Points, in no order, along strands that fork, close into loops and pass close to each other.
In the rows, zero is written as 128.
Two points are linked if the straight distance between their rows is under 141. Some points are linked to none.
j_311: 110 137  96 142 136 124  87 122 150 151 157 114 167 119 162 119 113  77  62  44 137 172 130 132 141 125 119 100 138 147 131 128  86
j_740: 122 174 181 123 117  63 145 116 120 106  86 119 102  79 121 112  77 171 155 124  74  95 135 128 110 150 119 135 122 109 160 182 150
j_508: 120 148  98 162 187 143 157 113 152 151 183 100 173 187 101 148 102 118 114 133 134 138 120 113 185 140 153  73 168 101  98 115 120
j_893: 110 144 138 136 138  84  81 153 156 129 136 132 138 125 171 119 128  99  49  48 128 196 122 110 194 123 130  90 113 155 140 132  87
j_133: 120 116 131 120 134 131  83 110 160 108 157 128 116 155 151 131 117 118  59 107 113 148 112 108 179 189 109 123 171 121 121  98 108
j_795: 156 145 171 152 124 102  92 173 147  82 105  73 108  78 106  96  87  72 117  80  90 136 154 136 130 117 135 146 108 171 194 143 119
j_335: 132 102 144 101 138 115  89  93 165  88 142 105  96 141 132 110  79  94  67 111  85 119 113 129 176 143 133 168 135 147 148 114  92
j_503: 129 130 115 171 129 156 166 144 164 162 151 131 146 160 125 127  97 162 138 171 139 129 193 115  75 141  92 117 152  87  76  97 155
j_406: 134 143 158 134 148 132 132  81 113 139 135 127 147 108 116 130 130 105 148 126 119  99  80 164 164  93 105  99 178 153 198 150  72
j_650:  94 117 133  79 173 147 162 127 107 165 152 127  81 160 131 139 118 135 122 221 113  35 133 152 133 106 139 172 119 127  94 119 120
j_777: 116 145 134 120 148  81 170 148 110 134  87 164 167  99 101 149 135 136 179 158 110 142 113 108 142  82 166  69 108 147 150 195 158
j_966: 129 142 191 128 115 112 153 167  90  97  90 157  95  98 127 120 152 161 165 118  99 124  99 115 129 115 151 152  83 136 190 167 146
j_929:  84 166 150 152 165 115 156 129 161 142 113 125 151 106  85 133  80 160 117 151 137 110 130 146 132 105 128 121 131 136 130 126 137
j_865:  90 159 157 156 168 150 126 170 129 137 136 155 110 150 147 136 159 158  83 196 139  97 118 120 172 146 114 125 182 127 110  72 150
j_734: 136  74 104 141  73 116 141 109 142 137 146 139 131 160 112 120 108 142 150  61 157 157 132 106 143 121 126  91  78 107  75 100 118
j_948: 126 141  84 151 111 139 135 134 158 158 144 113 168 152 120  94 110 142 121 157 161 167 202 112  50 130  62 128 144 110  80  84 136
j_588: 110 118 170  93 112 192 146 111  82 126 147 145 106 117 109 111 129 149 149 118  87  92 110 137  82 142 132 191  88 107 154 179 130
j_255: 115 108  88 108 142 144 115 111 152 159 141 114 140 160 128 117 145 123 126 194 145 136 181 120  77 100  65 157 144 143  99  75 101
j_300: 108 114 153  94 102 170 158 109 107 123 134 164 104 126 118 102  88 169 152 101 103 135 130 110  82 156 135 167  66 102 110 168 168
j_146: 146 100 107 125 121 154 150  91 129 166 176  97 111 186 135 150 149 147 146 135 131 118 134 141 119 154 123 135 140  86  88 109 128
j_700: 127 175 115 102 156 112 144 137 108 105 121 140 135  90 131 127 107 130 189 102 103 121  94 117 124 161 145 113 170 146 144 191 159
j_176: 154 141 116 141 116 142 113 121 111  83 130 121 106  83 120  98 104 121 128  48 106 130  93 142 107 143 150 167 103 158 136 124 139
j_351: 122  61 117 138 111 128 115 123 147  97 119 117 167 139 134 105 123 113 130  98 141 120 125 128 126  82 132 136 125 146 138  84 124
j_293: 135 136 176 118 125 110 125  80 147 157 117 115 132  86 101 139 138 111 154 110 124 122 122 132 140 109  84 101 139 149 177 153  77
j_646: 174 103  93 134 180 140 158  87 102 145 182  84 135 209 133 124 167 141 116 149 145 104 151 138 138 125 181 127 151  72  69  90 136
j_458: 134 139 128 167 165 156 143 100 171 177 177 127 136 168 120 135  97 137  85 180 133 113 186 142 127 136  92 134 162  97  89  75 126
j_268: 174 136 163 117  79 149 120 146 114 113 111 163  77  78 135 138 104  91 153 135  89 133 148 116 124 158 111 161 116 139 180 177 131
j_589: 133 146 108 125 167 172 144  96  82 160 177  99 150 157  91 120 173 126 139 109 171 163 136  94 142 116 163 127  83 111  79 102 127
j_110: 121 147 139 135 133 134 162 131 118  96 130 114  67 130 151 132  79 131 156 145  84  51  64 161 150 139 135 168 163 136 174 156 117
j_626: 134 110  90 122 109 139  89 121 138 147 132 111 118 135 159 135 187 100 106 103 154 169 106 150  97 101  93 147 107 168 136  94  79
j_800: 158 141 112 131 186 172 128  91  90 139 195  96 149 191 135 115 181 121 103 129 168 149 141 100 171 134 166 138 128  84  88  86 134
j_772: 108 156 102 129 120  84  92 200 137 106  93 129 129 102 124 123 158 119  97 111 153 174 120 112 124 138 168 128  65 152  94 150 151
j_4: 110 107 125 122 157 137 123  88 141 116 134  89  88 168 150 126 127 161  92 141 124  70 112 180 109 117 131 176 137 121 114  68  96
j_529: 126 139 165 138 173 169 180  91  99 184 169 100 145 149 118 129 169 142 145 190 143  93 150 105 153  94 123 116 149 114 105 106 143
j_334: 112 130 187 143 103  77 106 103 166 145  84 120 140  94 115 131 128 149 112 121 145 130 156 131 120 108  78 108 117 124 151 122  96
j_744:  71 116 149 106 163 141 194 126 135 149 142 119 116 170 134 138 112 183 198 165  99  74 126 105 113 120 121 120 145 107 112 139 148
j_572: 118 167 133 138 153 122  96 129 127 143 107 138 204  85 108 130 145 100  89 121 161 176 126 141 149 112 143  62 142 146 136 152 124
j_640: 107 133  88 127 154 129 119 142 130  89 125 119  99 145 146 127 148 162 130  95 127 127  79 105 135 160 151 142 142 141  87  78 149
j_873: 172 195 164 105 119 133 118 131 103 117 110 161  58  64 134 128 120 113 150 123  83 120 107 137 158 162 113 141 150 164 165 171 121
j_580: 156 135  99 146 114 138 141 109 126 137 137 140 108 104 139 147 108 139 145  71 115 125  88 170 102 129 137 145 109 147 131 118 128
j_642: 122 149 181 131 116  44 119 122 151 107  77 113 124  76 110 112  97 156 136 115 110 127 158 118 128 120 117 127  93 131 139 144 134
j_215: 158 131 123 120  91  93  91 125 151 118 115 151 127  91 124 126  92 100 122 107 131 154 158  93 142 171 100 108 153 134 129 139 145
j_357: 105 108 117 134  89 134 133 130 153 165 152 100 130 151  98  99 118 140 140  68 170 173 151 109 100 124 124 107  54 116  56 138 109
j_676: 130 110 146 124 153 106 123  95 146  81 148 138 129 133  91 106  65 111 105  91 112 127 102 120 205 127 146 143 122 151 140 122 130
j_57: 126  88 150 105 102 139 118 117 158 128 111 101 138  99 123 134 140  89 176 124 117 120 140 118 100  99  91 130 120 146 177 169  78
j_913: 134 120 119 127 116 118  91 170 158  96 106 141 104  99 122 114 128  88  95 118 132 171 122 113 135 108 133 168  73 187 141 125 128
j_679: 114 135 136 160 168 157 124 143 106 136 150 151 139 166 144 117 183 158  88 179 161 129 153 102 151 133 115 133 166 114  97  42 156
j_664: 124 155 146 158 144 163 132 127 158 174 151 119 160 135 124 162 134 112  90 182 153 132 165 136 135 146  97 101 190 112 133 120 130
j_763: 108 129  98 167 149 120 138 140 171 132 153 140 167 161  97 143  72 129  98 110 146 148 131 112 167 153 148  78 134 105  90 100 133
j_422:  94 110 114 133 142 100 175 171 138 118  97 158 158 133 125 155 129 154 169 141 123 145 108  87 127  93 167  85 106 138 124 149 166
j_324: 134  53 108 103 139 138 110  91 107 112 138 116 166 172 127 127 171 105 106 119 146 116 107 156 148 100 166 128 139 122 132 114 109
j_755:  79 124 131 111 145 153 167 176 131 136 118 149 131 135 117 152 135 144 148 162 125 138 114 106 103 122 156 151  88 136 129 164 164
j_192: 129 156 190 139 122  46  82 147 152  72  80  85 126  86 109  84  95 112  94 123  95 123 159 113 156 134 135 132 116 139 163 147 138
j_980: 147  72 101 119 143 150 149 109  85 122 123 140 158 155 134 144 149 110 130 153 134  73  96 194 135  74 184 124 153 129 148 127 123
j_909: 173  18  81 116  75  98 136 115 136 117 111 153 120 183 152 143 134 116 146 162 124 104 147 153 118  95 120 124 147 101 139  98 101
j_313: 124 146 129 111  84 128 136 139 104 164 112 164 131 109 146 152 145 144 140 144 140 168 159 111  60 159 101 125 119 101 132 170 161
j_858: 118 111 134 103 169 144 127  95 123 156 151 103  72 173 131 118 137 153  83 201 127  69 159 167 115 109 136 191 117 116  86  85 109
j_344:  97  95  94 109 116 148 142 175 176 114 126 136 128 145 125 139  90 122 141 160 119 145 138  99  91 138 138 165 105 128 107 156 157
j_306: 103 165 127 155 130 122 136 137 149 165 142  90 128 138  93 127 120 163 109  91 166 169 146 117 102 145 147 114  61 102  68 127 127
j_870: 172 146 146 102 126 168 104 121  87  93 123 160  57  93 143 113 143 106 130 130  92  98  78 159 163 126 143 181 119 169 161 135 109
j_158: 144 152 130 139 115 137  99 113 128 145 113 142 108  90 159 145 159 134 108  97 149 152 105 158 117 117  96 130 124 162 148  87 101
j_433:  89  98 125  89 162 165 173 123 114 145 147 144 116 160 124 136 103 146 161 181 111  78 129 142 116  95 150 165 100 132 108 135 148
j_543: 122  84  94 114 153 149 117 116 116 135 155 133 136 191 127 105 186 136 110 198 153 137 172  97 119 114  96 160 148 115  85  54 128
j_683: 182 107 109 108  64 150 105 114 113 114 131 168 101  99 140 135  89  83 129 132 116 135 143 132 123 163  91 163 150 133 148 141 141
j_912: 165 126 110 138 102 123  93 107 143 134 154 157 151 109 126 133  82  71  92  69 139 171 138 131 166 156 119  93 144 132 137 143 121
j_201: 103 109 143 142  89 160 149 153 141 139 118 144  87 136 159 156 113 149 117 191 130  84 141 136  97 122  92 166 120 113 135 102 125
j_483: 171 104 140  88 105 165 116  96  73 102 141 140  87 107 124 116 150 120 155  99  89  86  96 164 111 134 136 192 102 127 170 156  98
j_102: 111 153 116 112 116  57 115 134 115 134 103 118 176 106 120 144 148 144 151 121 139 146 149 102 129 153 137  62 115  91  93 163 146
j_16: 114 138 136 159 109  81  90 137 154 130  88 136 125 110 157 129 148 164  86 120 154 147 146 122 103 127  83 113 136 136 129  67 111
j_51: 173  51  99 123  61 145 137 136 112 106 106 160 114 150 180 158 127  88 155 172 126 101 137 160 111  95 121 148 133 111 180 127 105
j_753: 177 185 167 144  96  78  82 163  96  85  52 134  98  71 176 120 154 148 127 121  98 136 129 154 120 134 133 124 114 132 161 138 150
j_123: 106 149 117 127 178 150 121  97 109 122 151  91 113 151 143 122 162 165 110 105 140 115  92 134 131 138 141 152 148 140 101  67 131
j_2: 122 142 142 116 134 114 165 122 134 104 120 116 100 113 129 125  75 141 187 105  81  89  98 122 122 145 124 146 155 132 164 164 141
j_151: 112 155  98 115  70 110 122 157 120 134 121 137 119 131 124 116 121 155 109 138 146 184 172  84  66 191 101 131  98  92  81 144 160
j_689: 149 124  99 127 145 153 140  87  96 135 136 128 141 134 152 151 148 116 160 125 117  79  85 181 141 107 132  99 193 141 156 125 109
j_448: 108 146  66 120 106  71 106 164 126 131 107 124 165 123 135 116 128 137 148 108 150 160 168  85  86 161 127  84 118  97  63 139 152
j_442: 114 164  98 141 146  65 111 141 115 132  93 129 207  90 106 128 139 117 121 103 150 158 139 123 137  99 170  51 100 132 101 150 132
j_470: 109 179 121 103 172 150 144 140  97 124 149 134 127 122 108 132 133 129 162 140 128 120  71 133 163 162 150 123 181 146 127 179 156
j_359: 144 120 156 123 102 155 118 176 146 121 114 130 144 118 122 147 185  86 145 132 138 157  80 125 158 136 144 103 133 142 172 206 119
j_971: 137  85 127 132  79 170 142 159 135 123 101 156 142 114 155 160 128  84 167 178 128 127 148 127  86  89 104 136 119 127 193 160 107
j_113: 128 104 154 141 144  93 132 125 135  65 113 108 150 117 109  89  93 124 158  83 118 110 116 106 174  90 141 124 148 154 165 104 142
j_824: 160  78  97 136  86 142 157  87 112 156 171 147 127 192 110 149 126 145 130 112 152 147 133 137 144 145 137 106 103  80  70  96 133
j_671: 161  94 123 104 127 153 128 105  72 154 128 163 115 124 133 144 145  94 100 172 143  64 122 219 123  84 156 148 122 123 160 138  84
j_936: 158 115 132 143 101 110  92 182 166 102  97 105 102  91 132 123 103  61 125 116 115 155 165 122 118 105 114 155  97 178 175 134 107
j_962: 152  44 123 115 102 106  97 121 148  87 116  87 113 146 145  96 120  93 151  92 115 110 144 130 124  67 120 161 106 152 150  89  94
j_727: 121 149 112 140 117  75  83 160 173  94 103 157 131 108 123 118  96 123  75 139 118 148 158  83 147 197 115 104 164 111  97 118 146
j_519: 162 191 132 152 125  75 111 181 129  84  76 126  98  93 156 124 141 143 128  90 103 150  84 156 148 145 167 108 118 143 139 155 160
j_680: 127 101  96 134 126 176 153  93 106 151 147  94 187 124 108 127 147 120 168  88 136 136 116 131  89 114 142  90 127 121 114 142 126
j_169: 116 185 122 153 138  86 134 163 121  98 104 121 118 122 144 132 148 176 131  81 136 138  66 130 143 155 164  97 136 125 115 127 153
j_42: 136 138 147 147 114 157 105 133 145 148 109 151 191  99 125 150 131  89  88 150 166 153 138 155 137 117 107  88 173 139 176 145 119
j_996:  99 175 173 138 158 135 178 109  78 178 140 112 146 124 106 129 178 166 165 160 143 108 112 117 145 118 119  83 167 117 137 151 143
j_446: 126 128 122 110 105 198 156 134  74 177 158 152 128 141 141 141 178 136 158 139 138 160 138 122  49 137 119 160  92 103 132 156 154
j_577: 105 100 102 150 129 137 145 168 188 125 143 134 140 165 109 139 101 138 125 153 130 131 138 106 130 163 128 125 139 107  92 116 152
j_715: 104 205 161 107 174 123 131 129  79 144 129 118 118 114 115 121 196 169 147 142 148 125 100 115 155 157 133 110 160 130 113 153 148

A piece is all that can be reached along the links. How many separate loops has the piece of each point below (a circle has one, a figure eight two, a Y none), and how many tips (points with one link)?
j_646 | loops 0, tips 2
j_683 | loops 0, tips 3
j_740 | loops 0, tips 9
j_508 | loops 0, tips 6

A fork is a point with three links, a tip a point with one. Leave the first point through the second and follow the links. Name the first fork or tip that comes.
j_446, j_313 | j_503
j_42, j_572 | j_446
j_519, j_169 | j_433
j_433, j_650 | j_753
